A landscape with many valleys, sampled at points; each row gives a point and its height.
A ball rolls from a point to whichever of its 2 nearest points has the largest drop for the distance, and stops where none of them is lower. Distance is the straight distance between rows; heights are no part of it.
Q_865 h=755: [-3 5 41 -23 25 62 -6 8 0 2 -14 13 -8 24 -4 2 59 47 -15 12]
Q_122 h=253: [26 6 -21 41 -3 3 29 18 61 2 -50 -38 -37 7 -37 -31 3 25 -8 -12]
Q_300 h=265: [18 -20 14 -55 21 25 37 -6 21 15 -11 -38 16 29 -40 3 55 -16 -12 -35]
Q_483 h=804: [-11 35 3 -22 5 13 -36 19 -7 17 3 16 -25 -10 29 40 24 22 -20 19]
Q_928 h=469: [-11 -22 28 -6 22 0 -5 -41 1 -3 -39 -26 15 37 -50 -30 13 8 5 -31]
Q_729 h=681: [-66 44 52 -23 -11 10 -71 -11 -26 47 23 15 -23 -7 10 9 -15 16 27 13]
Q_553 h=625: [-31 -4 17 -10 20 -16 9 -14 -47 15 27 -86 30 -12 1 20 6 -39 14 -8]
Q_441 h=509: [-50 -19 8 -18 35 9 5 -42 -23 11 -26 -10 21 56 -25 -10 8 -19 13 -14]
Q_694 h=554: [-1 -30 -54 -33 17 22 80 24 45 -13 5 2 -15 -10 -5 -11 5 -12 9 -22]
Q_949 h=522: [-39 -8 34 -16 -27 7 -17 -47 -8 36 4 14 28 48 2 -23 -19 -50 16 -5]
Q_455 h=252: [-46 47 -26 33 6 26 -3 17 -11 -7 -3 21 -27 27 35 -1 -7 16 -6 49]
Q_164 h=771: [-7 57 -12 14 7 -57 -40 30 -10 -13 17 -29 -22 -46 -3 35 -9 18 -24 13]
Q_944 h=256: [44 12 -11 23 -32 -10 6 -15 18 -17 7 -43 24 1 -13 -10 -17 -39 3 -2]
Q_638 h=348: [25 -9 20 -40 -28 25 19 -14 38 38 12 -15 24 35 -11 1 31 -43 -8 -23]
Q_500 h=428: [1 -3 60 -16 17 16 -45 -31 -7 0 -31 8 15 14 -31 -22 29 35 0 -11]
Q_494 h=415: [19 51 -34 -11 5 -58 -34 -5 44 17 -11 -4 -13 -16 -11 -4 -26 -16 -28 -35]
Q_724 h=407: [10 -4 73 17 -27 41 -6 2 -19 -9 5 -24 28 59 -16 -39 6 -19 17 26]
Q_725 h=824: [-18 19 -57 -5 49 6 15 18 -35 -5 17 -29 -17 -10 39 38 -12 -20 1 16]
Q_406 h=479: [36 8 25 31 -46 -17 -55 -14 4 -3 -25 23 3 -10 -29 -34 -21 11 -4 18]
Q_422 h=490: [16 -38 10 32 -28 16 49 13 25 -15 -2 -58 15 65 -55 -26 7 -22 13 14]
Q_920 h=345: [2 -15 -8 23 17 16 4 -2 -52 -29 -11 14 22 1 11 9 10 14 -2 45]
Q_45 h=222: [19 31 -24 28 -45 7 9 8 27 7 26 16 -2 4 40 -21 -42 -45 9 23]
Q_580 h=376: [14 -55 8 25 -32 17 65 22 9 -16 2 53 -18 -10 21 -7 -35 35 22 -23]
Q_987 h=497: [25 -19 -2 45 -20 -33 -22 -17 -5 -26 -31 26 15 -11 -15 -29 -16 17 -3 5]
Q_73 h=697: [-38 26 68 -39 14 32 -59 -4 -28 26 13 -8 -12 -2 13 20 18 21 17 9]
Q_608 h=333: [41 22 -14 8 -21 -2 -11 39 0 -8 32 45 -8 -39 43 20 -5 3 -18 38]
Q_617 h=259: [-2 18 1 4 -41 32 23 -2 21 23 25 -4 12 36 21 -15 -12 -62 10 14]
Q_660 h=101: [-9 -39 -30 22 -15 22 88 35 6 -34 -16 -15 0 3 -23 -8 -16 14 24 -8]
Q_727 h=425: [-17 40 20 14 28 -31 -55 -12 -43 -39 -9 -34 -4 -4 -22 12 -3 41 -9 22]
Q_439 h=750: [15 -23 -9 -19 10 -52 -17 -18 -38 2 29 -33 24 -56 14 32 -14 -31 12 -21]
Q_68 h=696: [14 -3 -7 -20 13 -60 -51 8 -26 -4 13 33 -5 -49 13 27 -25 -2 -13 -2]
Q_523 h=217: [-44 33 -33 26 18 48 38 12 -1 -4 -10 -12 -21 43 10 -20 -2 -3 1 31]
Q_134 h=746: [27 -16 -40 49 9 -23 26 29 6 -44 11 48 -32 -29 20 -30 -31 35 -9 10]
Q_836 h=527: [16 -49 -11 23 7 -25 16 -19 -2 -27 -35 13 22 -4 -27 -8 -3 30 8 -25]
Q_648 h=579: [9 -30 12 31 -26 -19 -6 -42 52 6 -26 -40 4 38 -45 -30 -17 -40 10 -15]
Q_358 h=714: [4 -19 -32 -21 45 -39 -24 16 -5 0 -5 58 -26 -26 21 19 2 21 -24 -15]
Q_146 h=563: [-3 -36 -18 -1 25 -12 25 -6 9 0 -44 25 2 -14 -24 5 14 58 -5 -44]
Q_589 h=860: [65 -42 -26 -23 24 -12 30 3 -10 -36 16 4 18 -35 1 22 25 -13 -6 -4]
Q_238 h=562: [-31 -38 -30 -39 -4 27 84 20 43 15 5 -6 6 40 -18 -7 12 -21 13 -31]
Q_731 h=324: [-44 20 28 46 -12 25 -31 2 -2 -4 -29 39 -31 32 3 -30 -2 55 -4 35]
Q_199 h=648: [-2 -14 47 -16 -3 -20 -18 -36 -61 0 14 -45 50 -4 -15 15 4 -26 17 0]
Q_886 h=435: [-25 46 -20 -24 22 -61 -48 -3 8 28 -1 -2 -19 -21 0 15 -35 -12 -18 -24]
Q_19 h=459: [-34 17 -27 -30 26 -29 -29 -30 -11 34 2 -1 -3 -4 29 12 -28 -35 9 -19]
Q_539 h=653: [-4 19 3 -4 -46 -11 -32 -24 26 41 -3 46 1 4 19 -25 -27 -30 5 -8]
Q_793 h=738: [37 34 57 -24 19 51 -35 20 22 -24 -11 -9 -13 3 -9 17 60 55 -14 8]
Q_76 h=396: [-1 15 36 7 32 -2 -50 -9 -10 -36 -35 -1 -4 8 -34 -9 25 62 -13 6]
Q_351 h=605: [-23 39 -10 -10 28 13 28 2 -15 20 29 -92 1 -12 11 21 11 -35 3 -6]
Q_672 h=764: [12 52 -39 40 14 -41 -16 32 -19 -47 10 -17 -16 -23 9 24 -18 17 -24 38]
Q_75 h=303: [49 -34 -23 18 -21 -20 20 2 49 -12 2 39 -10 -24 7 -25 -14 3 0 -30]
Q_758 h=667: [-1 2 49 -16 -32 -32 -42 -44 -25 19 13 -25 41 -26 -24 -1 -14 -16 20 -13]
Q_573 h=257: [38 -7 26 10 -58 16 12 10 -26 -5 39 -2 49 -7 22 3 0 -43 6 32]
Q_219 h=732: [11 3 -40 20 30 -42 6 33 34 -17 -6 57 -35 -26 8 -6 -19 37 -30 -9]
Q_400 h=587: [-56 49 -8 -16 33 12 -10 12 -3 35 28 -64 -33 -11 27 22 9 -7 1 -2]
Q_525 h=332: [-26 -33 0 32 -17 37 64 30 -15 -2 -15 61 -10 5 27 -4 -18 48 22 0]
Q_518 h=260: [53 -12 -27 19 -21 -6 24 4 27 -22 39 40 -13 -22 38 -27 -26 -27 0 7]
Q_561 h=815: [-12 9 -22 -10 19 4 -21 24 -40 5 16 -1 -18 -25 44 48 1 2 -9 21]
Q_643 h=638: [-8 -17 6 -5 -33 -5 -13 -20 -1 22 26 68 12 2 41 -22 -31 -42 17 3]
Q_587 h=555: [-5 -40 21 14 -45 -4 -7 -37 46 23 1 4 24 49 -21 -24 -19 -49 14 -10]
Q_269 h=177: [26 -4 -23 -40 29 5 19 -14 23 9 -25 -16 8 -3 -28 12 41 6 -17 -26]
Q_710 h=426: [-63 -35 15 23 9 30 29 -10 -28 17 -35 37 10 39 0 -16 -4 30 18 -2]
Q_329 h=847: [33 -27 -46 2 33 -15 44 0 -23 -57 19 -14 6 -20 7 7 -10 -28 10 5]
Q_195 h=682: [28 19 18 1 -33 -37 -44 -6 -27 4 17 3 24 -53 -6 11 -16 2 -1 10]
Q_658 h=378: [-16 27 55 22 -17 58 -10 6 -25 1 6 -2 6 41 7 -27 4 0 7 44]
Q_511 h=666: [-29 32 26 -4 -25 -3 -55 -29 -14 30 -1 27 -1 -3 2 -16 -30 -6 9 14]
Q_213 h=315: [16 -24 -7 10 -28 17 48 11 69 27 -53 -20 -27 10 -41 -12 0 28 1 -47]
Q_905 h=574: [-9 -71 1 -25 -8 9 49 -10 10 1 25 38 27 22 1 2 10 -26 18 -19]
Q_18 h=182: [19 -23 -25 49 -11 9 55 28 16 -29 -46 -23 -13 -10 -35 -12 -3 46 3 -10]
Q_257 h=724: [36 35 59 -39 0 9 -68 5 18 2 1 -2 -9 -25 -21 20 40 47 -20 -6]
Q_628 h=487: [-19 7 0 -41 1 -11 -13 -45 14 41 3 -8 14 18 7 2 -12 -48 2 -32]
Q_295 h=437: [22 19 13 24 -40 44 -2 12 38 20 -12 27 -14 9 13 -28 18 11 -16 14]
Q_764 h=295: [39 14 44 8 -68 4 -3 -12 4 8 32 -42 40 -15 -9 -4 -4 -43 6 6]
Q_261 h=300: [68 -9 2 -8 -30 -18 -1 6 -4 -15 44 25 17 -55 38 9 -14 -24 1 8]
Q_962 h=713: [-14 46 65 -38 11 -2 -73 12 -2 3 16 -17 -18 -28 -10 23 25 44 12 -7]
Q_900 h=834: [-3 -9 -52 -7 52 6 34 7 -39 -31 -7 -32 5 1 -1 22 7 -13 3 14]
Q_171 h=403: [26 -6 -3 2 -28 33 29 1 39 17 -12 5 4 13 -9 -16 27 -13 -10 -11]
Q_53 h=756: [36 25 -56 47 9 -13 16 32 4 -49 12 6 -13 -20 22 -5 -25 4 -15 32]
Q_254 h=448: [10 -24 37 2 -15 16 20 -8 -1 -6 14 -52 32 78 -42 -24 14 -34 9 6]
Q_475 h=84: [30 26 -32 -24 43 19 19 14 14 -11 -15 -50 -11 -7 -20 23 43 13 -24 -1]
Q_74 h=731: [-7 -38 19 -29 -10 -12 -17 0 -41 40 38 -34 29 -52 29 34 14 -42 13 -13]
Q_651 h=779: [-6 44 -13 -4 5 -54 -37 60 -2 -22 5 9 -49 -30 16 66 13 15 -42 10]
Q_81 h=307: [-30 17 13 -18 -1 43 35 3 -19 25 18 -20 11 56 16 -4 9 -42 8 18]
Q_790 h=765: [-2 -43 -2 -15 21 -28 -20 -21 -65 -16 23 11 24 -23 34 22 -21 -31 22 6]
Q_882 h=528: [-7 -36 -19 -5 -21 19 64 18 48 2 3 -41 9 59 -44 -15 9 -26 12 -11]
Q_148 h=360: [28 8 -4 14 27 -8 -18 9 -7 -39 -29 -3 -3 -10 -29 14 42 64 -33 11]
Q_528 h=302: [16 -26 -2 23 -21 19 40 13 -21 -23 11 20 28 14 13 -4 4 -18 5 30]
Q_230 h=491: [-32 -36 -28 16 22 -18 32 -13 6 -12 2 51 -14 9 17 -26 -35 7 21 -19]
Q_91 h=462: [41 32 32 23 -63 21 -52 6 20 10 -3 31 -10 -10 -7 -22 -7 16 -11 30]
Q_430 h=352: [22 -26 -25 8 -20 -27 16 -17 76 24 -34 11 -13 3 -18 -23 -17 0 3 -57]
Q_583 h=570: [-72 31 6 -14 47 3 -40 -4 -44 19 7 -48 -21 1 16 28 -1 6 8 4]
Q_526 h=545: [-50 5 6 -33 58 9 -19 -24 -44 18 -17 -32 3 28 0 19 12 -8 2 -8]
Q_215 h=463: [-49 -22 -5 24 3 -9 1 -21 2 18 -36 54 -2 20 8 -29 -17 26 11 -21]
Q_597 h=158: [12 50 -23 4 42 -16 -4 -1 -6 -22 -9 -65 -11 -13 -12 22 10 12 -19 -1]
Q_570 h=212: [12 27 -17 18 12 1 5 -17 -4 -17 -12 -42 10 17 -13 -10 -5 -15 -5 7]
Q_756 h=695: [-8 40 23 7 -49 -6 -33 13 -3 36 46 -16 0 -62 5 1 -4 3 8 23]
Q_862 h=167: [-40 -7 -46 16 11 45 83 38 -2 -19 -15 -9 -9 23 -7 -16 2 14 13 17]
Q_582 h=351: [-35 48 48 16 5 45 -46 1 -5 -12 -9 9 -21 32 5 -20 -2 29 11 34]
Q_373 h=614: [-1 -50 7 -37 -5 -9 2 -33 0 16 24 52 14 8 33 2 -7 -48 14 -17]
Q_486 h=532: [-38 -79 -4 -16 4 0 69 -16 9 -17 21 40 -1 11 -4 -6 -33 -3 31 -30]
Q_54 h=525: [-6 -39 -45 -27 31 5 55 7 22 -8 16 36 -36 -17 17 -15 -12 2 10 -21]
Q_83 h=288: [-37 0 -14 56 -8 21 18 21 -8 -9 -23 51 -15 13 21 -16 -8 51 -1 32]
Q_755 h=387: [41 10 -32 -11 1 -37 -13 -18 63 16 -26 3 -5 -7 -26 -16 0 -6 -26 -54]
Q_542 h=790: [-1 27 -23 -15 6 -21 -31 53 11 -2 11 54 -50 -16 39 56 19 22 -36 19]
Q_684 h=262: [49 -2 -11 -45 26 -20 -24 -2 -3 9 -5 -15 10 -35 -2 40 32 3 -25 -25]
Q_631 h=316: [35 9 -22 -11 34 -49 -34 9 -6 -27 -22 -3 1 -32 -20 31 19 29 -42 -7]
Q_98 h=710: [-7 6 37 -28 -39 5 -28 -1 -14 61 45 -9 17 -61 19 15 19 -25 15 4]
Q_104 h=382: [-45 -28 1 18 29 18 7 -9 -59 -15 -28 30 16 19 3 0 18 37 3 26]

Where does a ball stop that starts at each point below?
Q_729 | Q_573
Q_758 | Q_475
Q_422 | Q_83
Q_526 | Q_475
Q_406 | Q_475
Q_865 | Q_475
Q_694 | Q_573
Q_486 | Q_573
